Each row is a point on a landscape with many peaks, with its height.
From any point a climber steps to the highest of the 2 points nearest to it. It stops when none of these is higher. Distance is the straight distance between rows; heights are no part of it.
k_740 (h 491): [  3   8 -11 -10  -3  -6  12   9   4 -26  -2  -9  10   7   7  -2   4   4
   8   8  11  -5   4   2   8  -2   1  -8 -11   6 -10 -13  -6   4   2  10
  -1  -7   9  10   6  -8]
k_295 (h 89): [-12   3  -3  -4   5   1   6 -12  16  -5 -12  26   4   8   7  -1   9  17
  -8   6 -12   6 -13  15 -12 -16  -3  20  -6   2  -1   5  -1   1  -5  -3
  12   3 -13  20  -5   2]
k_443 (h 177): [ -4  -5  12   8   3  -2   2  14 -18   3 -12 -10  -7  -9  -1   9  19  -9
  -9  21  -8 -11  14  17  -3   2  -8  -2  14   5  -2  17 -10 -25 -10   6
 -25   5  -8   1   0  15]
k_116 (h 399): [  4  10  -7  13  -4  -8  11   2  -5   9   7   3  -1   4   0  10  -6   1
  -1  -5   5  10   6 -12  13  -2   0  17   4  -7   6  22   8  16  -5  -4
 -12 -10 -16   6   4  -7]
k_217 (h 144): [  3  -2 -16 -12   6   4  10  -1  -1   1  -8 -20  20  16   4   2   1  27
  -1  11   8  10  -4  -4 -19  -3  -8   5 -12 -20   2  -8  -6  -4  -5   1
  20 -12   6   4 -10  -3]
k_321 (h 518): [ -4 -12   3  12  10   9   5  -8  11   6  10   5 -11 -26  -9   1   5  -1
   8  20   7 -12  -4  17  -4   2   1   8  -6  16 -18   8  -8   8  -3  -4
 -17  -5 -13  10  -3   3]
k_89 (h 521): [ 10  -2  -6  -4   9   0   1  -4  -7  21 -19 -11  11   1  -2  17 -35   9
  -4   1  -1   6   9   8 -12   5 -10  13  -7 -21 -11 -11  -9   5  -4   7
  10  -4  -2  -5 -24   9]
k_337 (h 165): [  1  -2 -24  -4   5  -6   7  -3  21   1  12 -15   4   5  -1   2   2  10
  -7 -16   8  -1  -5   1   6  -5 -23  -6 -10  14   2  10 -11   1 -12 -10
  25  -5   9   9  -2 -13]
k_815 (h 75): [ -2   4   6  -8 -14  -1 -14   1 -20 -12 -11  18   4   1 -21 -12  -4  -7
   6  19  24  -6  -9 -11   7   8  10 -12   3  -6  12   1  16 -12 -15  11
 -43   6   3 -13  -3 -12]
k_775 (h 618): [ -8 -10   3   5   0 -12   2 -10  11   6   7   6   4 -16 -20 -11   2   4
  27  15  11   7 -13 -10  25   7  -6   7  -2  11  -4   3   0  11  11   5
  -7 -18   6  -5  -8 -13]
k_225 (h 37): [ -6  13   5  16 -17   4  -6  -2  -4 -13  -7  -3   2 -16 -10   5  12  14
  -2   3   3  -5   3  10  -3 -14  21 -13  12  -3  -1 -10   3  -3 -23   1
 -38  -8  -5 -11  16  -6]
k_511 (h 234): [ -4  -3 -11 -11  10 -10   5 -12  19   4   6  19 -14  -1   6  -6  12  -8
 -10  -7  -5  -5 -22   7  -4 -12 -19   0  -7  10   0   5  -9   3   8 -23
  20  -1  -1  18  -7 -11]
k_149 (h 315): [-10  -3   8   3   8  -2  -3   0 -10  12   6  11 -14  18  -2  -6  24 -10
 -18  17   6   6  -8   9 -17 -10  -2   5  -3   3  -2   9  -9 -21   1  -1
  10  10 -12  16  -7  19]
k_960 (h 346): [-11  -6   8 -10  -2   6   5  -6   5   3   6   2   9   4   4   6 -16  12
   9 -10   4  13  -7 -17  -3   2  -7   2  -7   8   9   5  -3   5   8   1
  13   8   8   2  -6   9]
k_958 (h 316): [ -2  -1   7 -14  -6  -8  -4  -4 -21  -6 -10   7  13   4  -3 -15  -7   2
  16   7  -8  -2  -5 -13   9   9  13  -1 -10  -9  10 -12   3  -2   9  17
   0 -11  18 -17  -4  -5]
k_990 (h 344): [ -2   3  -3  10  -3  -9  -2   4 -14   5   7 -13  -1 -12   4  -4  13  -6
   3   4   1  -8 -14   6  10  -7  -5 -11   6   9  -1   0  -4  -8   6  -1
 -19 -12  -6  -2   2 -20]
k_342 (h 631): [  3   2  -4  16 -11  13 -19   7   0  10   2  -9   1 -12  -3  -2  14  -2
 -23 -12  18 -15   9  11 -13   5   4  -8  14 -23  14 -11  10  -2 -10   0
 -17  17  -4   0   5 -11]
k_29 (h 350): [  2  -2  -3  -8  13   2  17   3 -25  -3 -10   8   3  20  16   9 -22  -7
   0   8 -12  -8  17  -2   4   6   1  13 -16 -16   3   2  -5  -5 -14   1
   0   9  -3   0  -3  10]
k_735 (h 651): [ 11  11 -10   3   3  -5  18  11  -5 -18  12 -25  -5   6   5 -10  -3  -9
   5   1   6  -6   1  -8   9   6  12 -21   0  10  -8 -12  -9   0  -1   3
 -13  -3   5   2  27  -5]
k_166 (h 505): [  3   6   1   3  -2  -3 -12  -2  -8   5  16   4  -6   6   6  -3  19 -13
 -16  -2   5  10  -6   5 -11 -17  15  -8   2  -8 -10  -7   8   7   0  -8
  -6   5  -5  14   4  -2]
k_19 (h 129): [ 17   9  -9   7 -12  -6   3   6  14  -4  14 -14   2   4  -4   6   5  -2
 -18 -27   6  10  12   2  -5   4  13  -3  16  -9  -5  -2   8  15   2  -2
  10   9   3  -4  25  -2]
k_684 (h 207): [  0  -1  -4   4  18  14  -1 -11 -12  -5   3  -1 -11  -9  10  -7   6 -15
 -14  11   5 -14   1   8 -20  -4  18 -13 -12  -3  -4 -16 -10  -2 -22   0
 -24   1  -1   4  19  16]
k_814 (h 241): [ -2   9   4  12   8 -13  -2  -4   5  -1  -6   1  -6  -4  -5  32 -25   4
  -7 -19  -7  21  15  -8 -11 -10  -9 -10  13  16   3  10  10   1  -8 -16
  20   3 -13 -15  -1  12]
k_127 (h 222): [ -5  -9  13   5  13  -1  -1  -6 -25   1 -14   6  -4  -8   4  -5   5 -11
  -1  17 -12 -24  -5  14   5   0  -7   0  -6   4   5   8 -17 -23  -9   2
 -20  -3  -7  -3   0   2]
k_197 (h 353): [ -8  -4  18 -10   7  13   2   3   2   6 -23   6  -4   5   0   2 -12  11
  -4   5  -2  -8   3  12  -7   6 -17   6   1   7   7   6 -12 -24   5  -2
  18   9   7  -4 -22  18]
k_38 (h 171): [ -5   2 -12  -3 -12 -14  10   7  15  -8  -7  11   1  -1  -2  -8   7   8
  17  -1  -9   6  -2 -20  18  11 -10  15   5  -5  15  12  19  20   7  -3
   2 -11   7  -1   0 -18]
k_824 (h 468): [ 15  -7   0  -3   6  14  -2  10   6  14 -20  -6   1  -7 -12  12 -18  16
   4   1  -3  14   2  -1 -23   5 -25  13   8  -8  -2  -7   1  -5   7  -5
  10 -13   2  -3 -30   3]
k_875 (h 546): [  6   0   0   7  -9   9 -18   6  -8   6   6  -5   4   2  -5 -10   9  -6
 -11 -12   9  -6   0  11  12   4   5  -8  14 -11   8  -2  11 -10  10   8
  -2  10   2  -5 -11 -10]
k_514 (h 329): [ -1   7  19  -1  -4 -19  -7   0   1   1  -3   5  -5 -18  -5   0  10 -14
  -3  -6 -17  12   0  -1 -13 -10  14 -19  12  17  -8  -4  -3  -4  20   5
   3  -2  11 -11  19  14]
k_449 (h 372): [-19  -6  17  -5  -1   6  -7  -7 -17  -6  -2  30 -10  32   7  -2  14   5
   0   3 -10   3 -23   4 -13  -2  -1  10  -5   5   3   9  -4 -16   1  -2
  11  16 -12   8  -3  10]
k_285 (h 317): [  6  -4  -1   3  14  12  -7   1 -27   1   0   4   1   9  13  -1 -17 -14
 -25  -7   2 -17  18   7   4  12   9  -2 -13 -15   5   5  -6  -8 -16   8
  -6  18  -1   0   0  10]
k_79 (h 407): [ -9 -10   0   8   8  18   5   7  14   1   7  -9  -9   0  -9 -17   5   1
  10   6  10 -18   2  15   4  13  -2   9   1  16  -5   4  -9   1   7   2
   0   9   0   8 -12   7]
k_108 (h 116): [ 14  17  -3  12  -8  -6  -2  -3   5 -12   9  -8   0   7  10   3  -7 -20
 -27 -25  26   5   8   2  -7   2  -2  -4  -1  -8  -7  -1   0  20   5  -4
  -4  24   3  -1  26   3]
k_523 (h 439): [  2   0  11   5 -16  -1 -11   8 -12  -4  -3  -2  -9  -2   3  -8  27 -13
  -1   6  -5 -11 -10  12   4   7  -4  -9  20   3   2   6  10 -17  15  -3
 -15  12   1   3   4 -11]
k_613 (h 488): [ -9  -7 -12   1   4  -5   7  -3  24   8  12 -11   5 -19 -18   3   0  13
  20  -3   9   9   0 -13  23   2 -23   5   4  10   3  14  -5  14   1  -4
   9 -15  13  -3 -14 -12]
k_804 (h 500): [ -8 -10  -2  -1  -2  -9 -16 -20   3  11  17   1  14 -10 -18   4   2  -3
  16  -2  16  13 -12  -8  19  -4   4   0   2   1  -7 -12   5  15   8   2
 -11 -20  11  -8 -21 -20]
k_53 (h 231): [ -5 -11 -19  -1   8   0  -5   7  15 -17   5  -9 -12   4   9  -8  24  -4
   7   3   3 -24   2  16   5  -1   2  -6  -2  12 -17 -15   1   8 -14 -12
 -18  -7  -6   8   0 -13]
k_491 (h 107): [  5   6  -8  -5   6 -11   1 -13  -2  -3 -13  16   8  11   9   8   1   8
 -13  10  -7  10  -4   7  -6 -26   2  12 -17  -3 -12  -2  -2  -1 -19  -3
   2 -16 -11  16  -3  -6]
k_817 (h 199): [ -1  -3  -7   5   1   5  11   9   1   3  22 -16 -10   8   9  18 -24 -10
  11 -22   1  -1  13 -13  15  16  -7   6  11   3   7   2   4  17  -6 -11
   6  12  -9  -3  -7  -7]
k_513 (h 391): [ -3 -17   4  -9 -10  12 -17  -1  -8   2   8  -8 -22   3   6 -21  12  14
   1  -9 -16 -17 -10  -1   6  14   7  -8   6   1  10  -5  13  -8   5  -4
  25  -1   2 -15   0  -9]
k_870 (h 162): [  9   4 -14  -3  17  -8   3  -2  -1  15   2 -15   6  11   6   3  -6  12
 -21  -4   4   6  -7   5 -22  -8  -6  -2 -16 -10  -5 -11 -19  -4 -12   2
  23  -3  -8   6  -4   7]
k_467 (h 333): [-13 -17 -15  -9   5  16  -4   3   6   4  23  -5 -14  20  -7 -18  10  -9
  17   3  16 -10  -1  -5   4  16  -2   0 -14   6   3  -5  -1   1   2  -9
  11   4   5   7 -17  -4]
k_408 (h 265): [ -2   9   6  -3   8  10   6  -5   4  -9  -1  13  17   9   8  -5  -4  -4
  -1  11  15   5  -9   5  -3  -7  -5  -1 -16 -12  -9 -14 -27   1  18  12
   2   9   4  13   0   9]
k_575 (h 183): [  7  14   0   3  -2  -5   8  -5  -4  -3  -6   8  24 -14 -12  -2 -17 -10
  -5  -9  13   5   9  -6  10  10   5  -2  -4 -10  11   7  -7  13   5  19
 -18   3  26  -3  17   2]
k_476 (h 356): [ -2  -5  -8  10  -9   7  -2   7  10   6  20 -27  -9  -2 -17  -6   7   7
  24 -10   2  -3  -1  -1  15   8  10 -14  16  11  -3  -5   0   9  -2   5
  -4  -7   8 -13  -6  -3]
k_554 (h 236): [ -3  13  12  -6  -3  17   5   4   3 -20 -11  10  16  10   3 -12   5 -10
   6  13   1  -5   8  17  -7  -5   2   4  -2  -8  -3  -4 -13  -5  10  20
   0  16  11   6   4  26]
k_468 (h 384): [ -1   8   8  -7  -8 -13   2  -1  -4 -13  -7 -10   8  -4   5   3  11   7
   5   7  -4   3 -16   2   7 -13 -10 -12   2  11  -3 -11  -9  -9  13   6
   4 -12   7  -1   2  -7]
k_308 (h 547): [  8   9  -4  -2   7 -22  28  15   7   2   5 -10  -7  -2   0  14  -6 -14
  -5  -4  -3  13  10 -12 -12   1 -10  -4  11   8  -1  11  -1   4   8  -5
   9   8  -6   9  14  12]
k_521 (h 257): [ -5 -10   0 -12   2   7   3   7   5  -9  20   2 -18  19  16   1  13  -8
   4  -4  -2   5   3  -9 -12   2  -6  -2   5   1   5   5  13   5   0 -20
  16  17  -8   9  -1   2]
k_25 (h 584): [ -3   0  18   4  -1   6  -2 -10   2  -7 -14  11   3 -30   4 -13 -11  -3
   8   8  -6 -21  -5  10   7  13   0  -1  -1   3   4   0  -4   1  15  12
 -12   0  11  -6   2  -4]
k_371 (h 272): [ -3  -9  16   2  12  -3  -3 -15 -12  11  -4  15 -12   0  -8  -4   7 -16
 -15  21   3  -7  -1  10  -7  -2   0  10 -17  11  -5  13  -8 -19 -11  -2
  -7  -2  -6  16  -3  11]
k_517 (h 143): [  9   0 -16   2  12  -7   7  -2  24  -2   3  -6   1 -14   5  -7  -9   4
 -17  -6  12 -18  -8  20   8   5 -20  -2  -7   7  -7  -1 -18  -1   2  -5
  15   6   5   6  -2  -9]
k_853 (h 243): [  8  -5  14 -13  -5  -7   5   6 -28  10 -16   1  -1  12  -4   2  13 -10
  -2  18 -18   8   3   3  -9  -2   0   3   5 -11   0   6   1 -17   5   7
   3  -1   0   1  -3  18]
k_617 (h 184): [  5  -2  -6   3  20  -7   3  -8  -6   9  10 -10   2  -4   7  -2   5  -1
 -22   8  -1  -8   1  11 -18 -11  17  -3 -17  -1  -9  -9 -15  -6 -16   5
  -2 -12  -7   7  16   5]
k_887 (h 416): [  5  -6   4  -8  -8  17  -5   0   1  11 -18  -8   5  -4  -2   6  -3  23
  11   6 -17  17   2 -20 -21   5  -2  16   2 -17   2   1  19  -4   2  -9
  18 -12   4 -14 -11   3]
k_622 (h 453): [ -5  10 -18   9  -8  -5  -6   9   5  -9   1   4  11   6  -3  11   0   3
   2  -5  20  -9   9   6  26  -6  -7   8   2   2  -3  14   8  13 -11  -1
 -20 -13 -10   3  -9 -22]
k_131 (h 269): [  8   8   4  -5  -6  -8   1   6  -4  -5  -9   2 -10   4   3  14   2   7
 -13  -3 -16  19   7  -4  -6 -16  -5 -14   9  11   5  18   9 -18  -9  -9
  18  -4  -7  -7   3  12]
k_892 (h 457): [  9 -10   6  -4   6   0  -3   4  10  18 -14 -10   0 -12  -2   5  -4  -8
  -2  12  11  -2  -3   9  -9   1 -22   6  10  -8 -11 -14  -1  -2  18 -11
   8  -4  -1   3 -31  -3]
k_322 (h 492): [-12   0  15  11   7  19 -14 -16 -15   9   2  10  -1  -3   2 -14 -16   0
   3  -8 -16  -3 -15   9  -2   4  20   3   2   5   4  -2 -14  -1   8  12
  -6   9  -6  -6  -2  12]
k_56 (h 224): [ -5  -6  -3  -1   7  11   8  -7  20   3  30  -3 -13   1   1  -1  -7  -9
  16 -17  -2   3   4 -13  -2  13   1   8   2   8   5  -1  13  23  -5 -12
  13   6  -1  12   3   3]
k_233 (h 581): [-10  -4   2   5   5  10  -3  -9 -16   2  15  -6  -9   3  17  -3 -11   7
  19  -5 -17  -1 -15  -9   0   2  18  -2   1   4  -1 -15  -3   9   6  -2
  -2  -7 -14  -9   4  -1]
k_828 (h 261): [-11  -5  -4 -12  -3  -8  -8  -2 -15 -16  -5  12  10  16   5 -11  -4  21
  23   3  -6   9 -16 -28  11   3   0  -5 -16  -2  16  -2  11   3  -2  12
   6 -15  -4 -14   2 -11]
k_854 (h 53): [  1  10  14  19  -9  -8  -6 -17  13   8 -15  14   3 -34 -12   0   6  11
 -12  -5  -3   3  -3   9   8  -8   1  12  12   4   9  17   4   7  -9  -4
 -21 -14   1  -4  12  -5]
k_358 (h 555): [  2  -2   5  -1  -5   3   0  22  12  16  -6  -7  -3 -16   1  13 -14 -14
   2   2   8   0  14   0  -1   8 -13   6  13   0  -9  -1   1   3  26  -3
   0  19   5   1 -15   8]
k_626 (h 359): [ 10  10  11  -3 -11  12   2  13  -6  -3 -15   3   7   6  11  21 -14  -8
   0 -10 -22  11  19 -15  -7   4   4   0  12 -13   0  -2   7  -9  12   1
  24  23  -6 -21  11  14]
k_738 (h 711): [ -8  -8   1   3   7  -2   6   1 -12  17   5 -13  -8 -16  11  -4 -19  12
  22   6 -12 -10   6 -12   8   9  10   6  -4   0  -4 -13  -5  11  -2   2
   2 -18  -5 -18  -1  -2]
k_792 (h 312): [  2   6  -9  12 -13   1  -6  11  15  -7   9 -18   0  -7 -11  -4  -1   4
   3 -14  12 -14  12   8  19   4  15 -16  15   3  -6  -6   6   6  -9  -9
 -25  -2  12 -15   4 -15]
k_919 (h 164): [ -9  -7   1  -5   6  -3  -7   3  17 -22 -14  14  -9 -10  11  -9  18  -6
   1   8  -2 -30  -8  23  11   2 -13  -2  -1  12 -11  -5   2   0  10  -8
 -10   0  -7  13  -4 -11]
k_936 (h 461): [  7 -24   0   0  -6   8 -14   6   1  21   7 -17 -22  -9  -5  -2   9   7
  -8 -12 -11 -12  11   3   1   8   7  -5  15   0   2   2  10 -11   0  -6
  22   4   2 -16 -12   0]
k_106 (h 361): [ 13  13 -17   8  -4  -8  11  -6  -4  -4  23  -4   2  17  -2  13  13  -4
 -13 -12  11  12  -2  -3   4 -10  14   5   3 -12   2  14  10  18 -11  -4
 -10 -10 -20  14  21 -10]
k_8 (h 275): [ -2   2 -12   8 -10   1  -2  15  19 -18   3 -21  -5   0   5   7  13   5
   2  -4   3 -16  15  19  19 -10   3  -4  12  15 -21  -8   6   0 -14  -4
 -13  -5   4  -3   3 -11]
k_660 (h 395): [  5   0  17  -7 -13   9  -4  13  -6  -6 -12  -1  -1  -6   8  14 -15 -13
   4  -2 -20   1  24 -16   2   7  20  -1   7  -6 -16 -19   8  -2  10  -3
  -1  15   8 -25   7  15]
k_230 (h 213): [ -2  -2  17  -3 -12  12  -3   5 -13 -10 -12   2   1   9  -4  -7  17   0
   7  17 -13  -2   6  11  -5   4  16   8   4  -6 -10  -2   4 -14   0  13
  -4   5   8  -5   2  17]
k_994 (h 414): [ -6 -17  -4  -2 -10  -3   1   5   9  11  16 -17 -15  -3 -13   3   7  13
  24   0   3   4  10 -18  14   5  -1  -4  -1  12  -1   9  13  12 -16 -12
   4 -17  11  -8 -14 -10]
k_954 (h 211): [ -2  13 -12  -5   2 -13   8  -4  -4  -6 -17  10  13   3   2 -11  -2  21
   7   2 -14  14 -11 -15  10  -2 -12  11  -2 -12  20   5   3   1   1   3
  11 -15   5  -3   1 -11]
k_641 (h 133): [ -3   1  -3  -3 -28  -6  -6   9  17 -16  -5  22  -2   7 -20  -5  21   0
  19   3   1   5   0  -4  14  14   6  11   9  -2   1  13  32  12   4  -6
 -14   3   8  -2  -6 -16]
k_235 (h 562): [ 11  11   1  14 -10   8 -11  -4  -4   5   6  -1  -2   0  -7   1  17   3
 -23  -9  12  11   4   6 -20 -12  26 -12   8 -20   3  -4   8   6 -14   0
 -21   8  -9   5  22   4]
k_255 (h 146): [ 14  -2  -6   1  -2  -5   7  12   3  13   9 -14   2  -3  -5  -2  -3   0
  -8 -19  -6  11   0 -18  -7  14   6  -1  10 -18   7  -2   3  15  15  10
  14   9  10  -3  18   1]
k_50 (h 163): [ 11   8   3  -3 -14 -14   1   4   2   3  -7   4   8  -3 -10   2 -14  -9
 -16 -20   6  21   9 -18  10  11   3   4   8 -10   5  10   5  10  20   5
   5   8  24   2  11   7]
k_446 (h 402): [-10  -1   6  -2  17  10  28   6  -9   3  -1   5   1  11   6   9 -22  -5
  17   8  -5 -11   6   0   1   5  -4  11  -8  -2   4   6 -24  -7   1   5
  -5  14  -9   4  -5  15]
k_57 (h 389): [ -6  -2  13   0   5 -10 -21   3   0  10   4  -9  -5  -3  -3   3  13   5
 -13  -6 -10   6  -2   4 -21 -13   7 -26  15  11   0 -11  -6 -10  12   7
  27   2  -3 -19   5  12]
k_142 (h 54): [ -1   4   9  13 -18  -4  -5  -2 -15  -9  -8   2  -2 -19 -23 -12  10   3
   3   6  11  -7  -3  -3   4   5   7 -20  15  -7  21 -10   4 -16 -18  10
 -36   2   4 -18  10 -11]
k_309 (h 280): [  6  -1   0  -8   6  -6  17  12 -19  11 -18  -2 -12   4   5   3  -5   3
   0  13 -24   8   0  -6 -11   1 -13   5   0 -12   7   7  -4 -14  -8  -5
   6 -16  -8  -4  -9   8]
k_243 (h 430): [ -7   0  10   0   2  13 -17 -10 -19 -13   5  18 -13  24   9  -5   0   6
  -5 -12 -18   2 -14   3   6  -7  16  -7   3   9   5   3   2  -8  -5   6
   4  14 -16   0   3  13]
k_335 (h 398): [  7  -7  11  -5   8 -11  -4 -18 -15  19  -5  -6  15 -10 -14   6 -10   2
   2   8  -1   7   1  -2   0 -13  14  -3 -14  -7 -11 -14 -12   4  -7  19
  -5 -26   8  -9  -5  11]
k_242 (h 685): [  4  12   2   8   0  -4   9  18   8   9  -2  -1   4 -12  -1  18  -5 -18
  -7  -1   1   5  14   1 -17   2  -4   6  13  -4  -1  10   2  12  16   1
 -13  19 -11   8  10   7]
k_49 (h 277): [  0   0   3  -7  -2 -15  -8 -11   0   2  -3  12 -14   2   7 -13  10  -1
 -13 -10 -14  -5 -17  -2   5  -5  -6   0  -1  11   9   4   9  -4   5 -11
  15  -8   3   8  -6  -8]
k_753 (h 444): [ -4   4   2   9   3  -1 -13   2  18  10  10  -6  -1  -6  -1  -1  16  -7
 -13  -6   4   9   8  10 -21 -17   7  -5  14   1 -11  -5  -1   3   9   5
  17   8  -4  -1   4  17]
k_703 (h 683): [ -6  -2 -13  12  10   9   2  -8   8  -3  10   1  -4 -12 -14 -10   6  -4
  18  26  18  -7 -13   6   2   5   2  -3 -16  14  -3   6 -12  -8   2   1
 -30  -4 -10   9  12  -9]
k_924 (h 123): [  3   9 -11  -4   6  -5   8  -4  -2  -1 -10  -3  29   7   4   8   2  10
  -3  20   6   8   3  10 -13 -14   1  13 -13 -19 -12 -14  -3   5 -10  11
   0 -14  -4  11  -7  -4]
k_385 (h 110): [  4  -5  -5  -1   6  -3  -2  -6  24 -13   0   3   3 -22   2 -13   2  -7
   0   4  16 -27  -8  17  22   4 -15 -15  -1  13  -6  -5   0   5  10  -1
  -7  -8   6   3 -11 -22]
k_132 (h 206): [  3   7  -4   1   4   0   3 -16 -13  -7  -3  24  22  -6  -8  -1 -13 -11
   3  13   7  -2  -3  -2   6  -3   8  -2 -26  -7  12   0  -4   2  -6  15
 -27  -9   6   0  12  -4]
k_280 (h 326): [ -6 -11  -8 -12  -4   3 -13  -6  17  -8   6   5  -3   3   5 -20  13  11
   2 -15  -5 -14 -13   5   4   6  -5  -4  -4  10  12  -4   9   4   3  -4
  23  -5   9   1  -5 -10]
k_428 (h 381): [ -3 -10  11  -8  -5  22 -12  -5  11   1   1   3   4   9   9  -2  -6  21
   3  -9 -10  13   4 -12 -16   5   6   7  -5  -4   8   8  17   1   0  -3
  29  11   1  -8  -3  15]
k_858 (h 220): [  0   3   0   1  -4   0   6  10   8   6   4 -16  -6  -1   9  29 -26   7
  14 -18  -7  17  10 -16   2  -2 -20   3  14   8   4  18   9   7  -6 -22
  11  -1 -11 -15  -5  -2]
k_179 (h 450): [  5   8  -6  -7   0 -19  27   2  10  -9   9   0  -9   6   2   9   7  -4
   1   3  -3  13   1 -15   2 -11  -4   3  -4  21  -4  11   6   4  -6  -9
   6  -9  -7  17  18   1]
k_632 (h 434): [  0  -5  32 -12   4   5   4 -11   1  -3 -28  13   8  -5  -5 -12  -6 -11
   3  13   2 -18  -6  17   2   8 -15   6   0  -2   4  -3 -10 -15  20   5
   8   7  10  -1 -15   5]
k_966 (h 103): [ -2   0  12  -5 -19  -6 -12   9   5 -18 -14  19  11  -3 -15 -18   7  -3
  13  11  12  -4  -2  -6  10  10   6   4   9  -4   2  -2  26  -4   7   8
 -25   6  15 -12  -8 -17]
k_559 (h 390): [ 15  14 -11   1   4 -12  15  -8   4 -15  14   2   2  18   0   0   3  -9
 -17  -8   6  10   0  -9   4  -3   8   5 -15   7   5   7  -2   3 -12   3
   5  -2  -7  25  30  -4]
k_595 (h 460): [ -4   0  18   6  -7   9 -14  -1  -4  -2 -13   6  -9 -26  15   2  -6  -9
   3  -4 -18 -11   1   1  -4   5  15  -2   8   4 -10 -15   4   0  14  -6
 -18   7   2 -20   7  -2]
k_85 (h 585): [  3  -9  -6   5  11  -3  -9   5  -9  25   0 -26   4 -10  10  14 -23   8
  -3  -2   2 -10   4   4   0   7  -1  -1   0  -9 -11 -18 -11   9   2   5
   6  -8  -5 -12 -15  -8]
k_841 (h 360): [  6  -4   8 -18   1  -9   9 -12 -15   0  -1   4   8   1   3   0 -15  -6
  10  10  -8   7   5 -14  -3  -3  15  -2 -24  -7  -9 -18   0  11  -1   4
   3 -17  20  -6   6   9]
k_362 (h 192): [ -3  -4 -13 -10   4  -3   7   3  16  13   9  -5  -8  12  -4   0  19   1
  -4 -10   0   0 -12   4  -6  -3 -30  -6   3   7  18  19  -7 -15  -4 -15
  18   3   5  14 -17  -8]
k_311 (h 495): [ -8  -3  -4   3  12   6  21   9 -10  -4  15 -23  -3  10   0   0  -3  -4
  14   9  -2  -2   3  -5   1   6   3  -5   1   9  -4  -3 -19  -8  -3  10
  -7  -2 -11   4   8  12]
k_527 (h 296): [  0   9  -4  -4  -5  -4   0   6   2  -7   0   7   9  14  12   6  -3 -11
  -7  -1  27   9  -9   0  -1 -17 -22   0  -9  -6  -9  -7 -12  -2  15  -3
  12  18   9  16  -9   5]
k_675 (h 292): [ -4  -8 -18   0   5  14   1   3  -2   1  27   7 -11  34   3  -4   5 -16
   4  -7  13  -1   0  -4   7   6  -5   4 -11  -6  10   4   1   2  -4 -10
   6  17 -12  21  -8  -6]
k_367 (h 519): [  9 -10  -1  -3  -3   3 -17   5   0  22  -5 -25  -3  -5   4  11 -16  16
  -9 -12 -10  -1   8  -7 -14   2  -3 -10   8  -5  -1  -9   2  -5  -3   0
  27   0   0 -17  -4   2]
k_188 (h 71): [ -4   8  10  11   1  -4   1 -13   7   2  -4  16   4  -8  -3  -7   6   7
  -4   0 -21  11  -6   7  -5 -11   5  16   3   7   1  17  -1   1  -3   6
   1  -3  -9   6  10   8]
k_891 (h 527): [ -2   3 -25   9   6   0   2  -4  17 -15   7  17  11  -2  -9   3   5  -4
   2   6  23  -5  -2   8  13  -6  -1   6 -18   7   1  11  -2   7  -4   1
 -29  -6 -16  13   5 -18]
k_742 (h 230): [ -2   6   0   3   4   5  -3 -13 -11  -9  -6  20  -5  -7   1  -6  -1 -12
  -7   8   7  -9   1  -1  -8   2  17  -3 -16   2   2  -2   7   4 -14  -3
 -27   2   3  12  13   1]
k_98 (h 320): [  0   4  -5  -5  -7   5  -5  -1   7 -12   1  12  12  23   9   9 -18   2
  -2 -14  16  15   2 -10   5  -2 -15   6  -9   0   4   4   6  10   1  -4
  18  18  10   9  -4   6]
k_177 (h 442): [  1  -3  -3   6   6  -6  -9 -11  -7  21  15  -7  15  -8 -10   7  -6   2
   1  -2   9  19 -12 -17   1  -5  16  -2  -8  -7  -6 -16  -6  15   7  10
  -9 -15   6   0   1  -5]
k_761 (h 318): [  5   5  -2  -4  -3   3  17   5 -15   0 -14   1   6  10  10  15 -17  14
  13   9 -22   9  18  -9   2  -3   0  17  -1 -14   3   4   6   1 -15   4
   5  -8  -9  -6  -1   7]
k_723 (h 305): [  0   5   3  -8  -6  10  -4   9   8 -13 -19  13  -6   9   9  -5   0  13
 -12  -8 -15  -2   6   4   2  -2 -15  -1   3  13  11  17   7 -26  -3  -5
  23  13   3   2  -4  10]

For each start below, name the point where the climber stops.
k_188: k_742
k_858: k_25
k_641: k_775
k_362: k_85
k_385: k_775
k_817: k_703
k_127: k_738
k_230: k_735

Call two points neighbours if one is among the 2 nearest of the other. Go from one point of each pair to the other, from neighbour to neighbour, staying as high as possible. Name the lowest point that can't be avoided.
k_342, k_775: k_385
k_85, k_703: k_106
k_342, k_735: k_990
k_85, k_242: k_892
